Points on a hilly landscape, in no order, each with its height.
From any point a ball rolls to the lowest of the 2 points nearest to it. It stops when none of these is lower. Distance is the straight distance between rows; heights are no part of it.
buza (h 1.43): [112 136 115 103 120 160  81  47 136 162 118 188  60 124  52 108  83  48
  62 146  78 100]
nanul (h 3.42): [142 139 114 145  96 141 167 178 175 100 133 175 119  97 135 160 167  66
 108 127 131  97]
Fegon (h 7.40): [111 110 132 158 203 117  90 158 153 143 167 121 154 118 136 153 125 202
 158 147 176 139]
remun (h 1.84): [109 110 112 114 172 131  98 138 105  85 120 155 111 184 149 150 120 164
 149  99 158 157]
reviv (h 2.31): [139 142 106 226  90 155 182 189 107 162 110 149 119 127 201 160 181 145
 178 136 105  79]
Rosu (h 3.79): [108 106 121  87 104 143 134 119 175  97 140 164 118  99 111 170 113 109
 137 116  90  75]
Vobib (h 4.11): [128 113 135 102 168 107 162  59 115 104 149 149 102 112  84  82 124  85
 107  95  83  92]
gevib (h 1.95): [ 98 109 132 132  96 132 132 107 145 133  87 137 141 180  96 165 122  76
 109 103 136 125]
Zeles (h 5.45): [121  97 125 139 146  92 149 147 122 184 152  84 147 100 118 119 164 147
 144  86 139 160]
dil (h 1.58): [130 125 105  70 143 162  87  73 103 166 127 172  75 159  36 122  72  98
  65 165  93 138]
munon (h 3.88): [147 168 129 179  62 126 174 165 114 141  82 130 116 124 163 142 157 133
 112 112 144  65]
fogit (h 2.72): [153 120 139 127 154 157 135 126  88 151  71 132 110 161 120 150 148  89
 101 114  63 105]
tovak (h 3.66): [137 127 135  86 136 124 144  95 130  96 130 182  62  87 108 150 133 115
 104 111 113  91]
Kad (h 3.00): [108 109 129  99 200  92  94  87 100 111 159 102 117  99  93  96  80 146
  94 173 162 144]
ruk (h 4.50): [155 133 107 126  81 152 159 132 146 119  87 121  98 113 130 129 134 142
 130 124  82 112]
bip (h 1.21): [127 116 101 119  40 157 146 124 171 139 106 121 159 168  97 161 141 105
 139 119 126 124]
bozap (h 4.63): [147 120 169 175 137 100 141  98 177 129 122 119 114 101 166 125 131 119
 130  89  93  67]
pif (h 5.20): [101 162  96 103  78 151 162 161 135 102 101 126 176 144 182 122 140 126
 151 120 165 112]
buva (h 5.02): [122 119 142  78 157 132 151 112 113 111 105 102 103  67 113  93 100 166
 120 138 104 132]
fot (h 2.84): [159 151 115 102 111 132 111  94 211 113  93 159  77 137  87 119 107  96
  98  76 142  59]
rili (h 1.96): [115 131 132  96 134 118 152 115  35 106 132 146 102 121  83 107  94 101
  73 155  54 134]
vaf (h 4.45): [135  76 160  50 151 108  82  65  85 113 189 144 110 103  56  74  94  91
 132 188 102 152]
Nad (h 2.15): [ 95 120 112  95 187 121  70  83 100 111 151 158 117 177 105 142  91 146
 137  94 128 189]
viz (h 1.20): [149 163 126 114 124 143 145 112 120  75 127 152 128 154  97 159 123 124
 122 155 121 155]
ves (h 3.33): [103 111 113 108 240 141  99  90 105 106 132 118 113  93 104 122 122  99
 107 179 145 159]
Nar (h 2.49): [162 140 114 133 137 133 115  89 101 162 117 156  95 162  92 154 100  96
  82 133  44  95]
fibi (h 7.04): [144 101 130 122 154 124 143 154 120 118 165  96 183 148 139 137 132 173
 181 136 153 145]
Sanut (h 5.06): [132 123 159 150 154  96 146 104 158 171 155  85 143 117 131 121 166 146
 149  84 115  93]
goraz (h 4.05): [148 118 112 124 144 123  95  94 166  94 141  82 118 152  94  95 115 131
 121 112 137 167]
Goto (h 1.93): [108 124 135 139 181 121 111  98 126 167 138 127 201 124 160 161 108 161
 131 167 148 217]
roro (h 3.24): [140 129 117 126 120 107  99 124 167 147 164 144 113 131 128 131 118 148
 112  87 127 134]
tatok (h 6.76): [125 141 113 168 127 115 173 156  96 149 136 112 167 131 172 109 157 197
 182 148 172 196]
dediz (h 3.17): [135 102 129 114 164 128 144  96 132 163  96 107 134 174 137 129 119 124
  78 104  86 123]
vod (h 5.72): [102 121 141 119 125 154 147 190 130  75  95 162 156 145  99 142 115 116
 154 111 129 109]
Tof (h 6.88): [116 133 147 115 127  93 179 164  71 120 138 120 167 133 152 145 154 191
 200 141 167 140]
gul (h 7.43): [135 114 175 106 143 123 124 134 130 131 104  92 110 143 157  95 126 153
 111 145 154 160]
podim (h 3.70): [134 162 118 174  60 131 128 175 146 167 134 120 152 140 174 109 164 110
 125 121 144  72]
Fimev (h 6.95): [160 131 137 137  83 154 151 202 150 164 133 126 149 105 194 106 129 174
 165 128 168 142]
zase (h 7.75): [121 133 173 132 158 143  98 158 153 158  98  69 153 142 155  99 131 168
 147 137 160 128]
poz (h 7.22): [132 100 133 112 143  89 107 157  89 138 189  98 209 120 107 138 143 160
 179 178 144 177]
Lol (h 3.63): [151 147 125 144 107 114 127 148 166 106 124 100 136 146 127 111 111 163
 130  92 159 163]
tiba (h 2.04): [120 102 145 126 169  86 100  80 153 118 151 115 180 140  99 129  79 143
 106 138 164 173]
tipe (h 8.31): [ 99 146 154 121 140 163  75 170 101  75 106 109 150 138 133 120 120 139
 135 172 131 135]
tavog (h 4.75): [132 108 143 117 101 116 150 109 107 109  96 112 109  92  90 128 106 172
 135 156  75 108]
vazez (h 5.49): [ 96 135 134 130  74 157 161 214 132  96  90 161 164 167 153 129 106 134
 131 112 156  97]
momi (h 3.62): [116 159 136 159  79 117 161 183 139 113  95 177 118 111 153 161 180  83
 114 127 139  42]
serud (h 6.84): [147 137  90 116 115 152 168 166 114 139 142 120 130 122 186 132 151 181
 186 121 148 183]
Foma (h 1.19): [130 130 135 112  97 142  90  99 126 143 101 169  83  94  99 112  94  41
  63 139  69  67]
Nira (h 1.44): [ 98 155 170  77 138 125 104 124  64 104 131 145 143 110 117 106  97 111
 100 153  81 117]
zovi (h 1.97): [135 107 122 180 127 158 184 174  98 160 137 140 124 145 194 143 180 113
 161 160 130 118]
dubu (h 6.07): [ 89 111 133 153 112 129 105 171 104 119 145 107 132 115 172 108 175 116
 171 109 160 157]
poka (h 6.33): [129  96 120 178 117 135 143 168 107 154 137  67 158 140 166  94 171 112
 158 147 129 166]
pupu (h 2.62): [116 135 124 213  59 124 178 162 134 153 114 167 119 161 207 150 142 139
 171 104 111  37]
keseb (h 2.00): [105 116 121  97 146 124  41  76  95 133 143 137 104 166  71 127 118 123
 112 135 146 181]
fet (h 0.72): [153 119 132 137  79 133 157 140 119  76 136 107 131 155 114 143 108 118
 149 153 145 177]
mazan (h 4.32): [129 192  89 102 179 128 155 118 117 109 121 138 155  96  93 131 153 169
 151 155 133 156]
levo (h 1.50): [111 113 126 189 119 166 182 206 108 125  96 131 121 158 189 170 164 166
 152 153 165 118]
dopa (h 5.71): [ 98 103 157 125 122  89 149 131 116 123 137 105 131  70 108 128 159 142
 163 107 159 170]
vibu (h 1.83): [140 153 152 113 114  88 118  66 141 143 118 138  85  98  92 128  91 119
  63 133 142 137]
Bod (h 3.56): [159 134 121 167 121 171  93 136 136 138 113 121  78 149 189 136 116 142
 135 147  86  97]
fetot (h 3.34): [117 158 145 165 171 106  60 102 111 127 151 112 167 106 118 141 184 135
 176 208 174 152]
tikor (h 4.28): [172 132 106 131 159 125  90  78 126 126 165  93  84 109  86  81 117 117
  93 120 111 153]
Kuz (h 1.94): [144  83 118 113  53 147 141 154 169 164  99 126 137 153 147 149 117  89
 142  87 108  94]
nezo (h 1.38): [132 108 129 155  78 112 157 160 103 114 146 115 155 205 151 138 141 129
 127 132 157 172]
terul (h 8.11): [104 138 146 150 128 173  86 190 148 139  96  86 162 156 129 128 129 127
 115 143 121 122]
bezuv (h 4.27): [179 112 115 142 128 112 191 118 136 113 129  97 107 126 127 126 152 150
 132 120 121 128]
duded (h 2.25): [147 149 100  90 162 138 147  80  75 130  90 135  98 129  92 104  94 101
  87 122  38 122]
timo (h 7.25): [168 113 143 108 159 111 129 153 147 128 140  96 126 110 150 109 143 186
 120 152 207 184]
fis (h 4.49): [ 96 169  93 115 145 117 152  77 121 124 109 132 143 100  91 168 127 167
 131 102 137 137]
kezom (h 3.31): [132 138 127 173 113 131  85 137 112 135 157 108 113 140 169 128 132 104
 125 152  91 133]
Toli (h 2.91): [132  86 134 105 109 123 123 141 143 129 173 128 139 147 177 135 115 114
 139 108 106 142]
veva (h 4.02): [137  96 121 124 112 140 133 166 168  70  98 181 122 104 139 148  85  99
 135  78 105  57]
tamuk (h 3.25): [139 142 103 150 111 141 131 136 174  96 117 141  85 113 120 140 163  38
 117  84 136  85]
vamu (h 1.53): [127 157 129 109 127 123 115  89 108 150 105 145 109 127 113 141 131 121
 108 142 100 157]
Delir (h 3.57): [142 143 139  72 125 150 169 142 144 107 144 169 104 101 143 149 138  88
  85 134 133  90]
vot (h 4.89): [104 157  87 110 105 137 143 143 123 127 124 115 133  97 176 121 150 102
 108 118 127 103]
kuvi (h 4.03): [105 154 105 103 175 147 116 130 120  96 122 114 138  86 142 121 161 133
 151 174 174 173]
Dinev (h 4.29): [135  78 137 148  93 117 120 178 148  98 119 147 139 108 150 153  97 153
 140 109  76  61]
lim (h 2.13): [119 117 143 162  97 112 120 144 145 159 129 113 157 221 123 171 125 108
  97 104 143 145]
pase (h 5.89): [ 97 122 131 158  79 112 126 136 155 114 153 125 127 108 130 132 143 106
 170 115 147 151]
tar (h 7.09): [152 153 163 150 121 140 140 187 149 132 151 124 147 111 176 125 124 186
 147 165 212 170]
bapir (h 4.09): [128 154 135 153 108 137 112 121 180 134  96 129 124 129 187 115 122 136
 146 119 124  72]
Zapu (h 6.59): [118 104 136 172  98 112 142 197  87 176 151  87 176 124 165  97 160 163
 173 181 172 165]
dedun (h 0.99): [139 136 120 161 157  96 128 109 129 125 163 103 211 115 149 117  84 156
 123 144 153 185]
dukiz (h 4.30): [126 119 143  76 147 110 126  55  78 113 166 128 124 127  61  83 129 104
 144 136 107 130]
rad (h 3.64): [107 152 104 161 118 143  93 123 122 152 125 114 137  92 158 156 121 157
 136 137 124 157]
gep (h 1.52): [131 119 136 122 143 147 104 141 120 111 123 152 115 182 104 177 119 143
 138 100 104 155]
Rolez (h 2.63): [118  90 147 125 177  90  96 109 116 107 143 132 107 134 133 116  94 145
  76 117 178 172]
legu (h 0.78): [ 91 153 145 114 105 113  89 105  92 133 141 170 113  93  92 140  87  81
 104 150  74  89]
tego (h 3.65): [ 89 114 130 119 188 142  98 128 107 106 147 112 115 103 111 111 170  95
 126 131 152 173]
rege (h 7.23): [106 103 146 139 166 158 129 203 136 148 161 108 188 128 145 136 141 206
 172 141 169 123]
siru (h 4.48): [157 140 118  78 162 106  83  88 134 168 166  99 125  81  99  81 102 133
  86 132 138 166]
rumam (h 2.60): [126 150 161 139 204  92  95  83 102 145 140 138 161 122 135 134 147 128
 150 178 162 184]
mipur (h 4.00): [106 157 140 172 134 135  68 112 141 150 136 108 126 120 149 158 156 168
 160 185 158 139]
Retag (h 4.01): [167 142 156 158 135 124 155 141 154 112 143 104 141 116  99 115 117 187
 136  91 107 117]
bulo (h 4.66): [112 173  95 114 115 106 164 107 116 131 149 124 127 104 127 127 157 147
 139 107 137  95]
Dob (h 3.08): [111 157 109 198  63 145 156 133 131 146 110 134 157 141 215 116 163 123
 186 109 144  73]
doba (h 3.07): [146 132  79 112 134 128 131 105 170  85 116 152  75 131  78  97 152  79
 101  68 116  96]
lebis (h 3.67): [137 113 128 108 143 123 132  86 148 175  85 124 115 135  83 101 102  87
  82  73  79  98]
bub (h 2.51): [135  68 132 122  66 144 129 209 159 148 160 127 147 141 175 155 106 115
 154 117 121 125]
gure (h 1.76): [111 140  87  56 152 148  69  59  89 169 130 146  94 165  36 100 104 120
 101 127 113 175]
fipam (h 3.95): [130 101 127 127 161 100 149  85 142 143 131 171 107 113  79 103 106  69
  91  35  72  72]
beram (h 2.19): [165 143 150 102 100 111 169  69 160 120  80 130  85 126 122 122 121 114
  83 125 157  98]
kobet (h 2.57): [178 166 109  90 124 144 170  94 192 123 107 151  96 145  95 109 118  94
  86 131 120  62]

For each start below, name the point where the ball stops.
dediz => legu
veva => fet
pif => dedun
terul => kezom
munon => fet
Tof => kezom
Dinev => fet
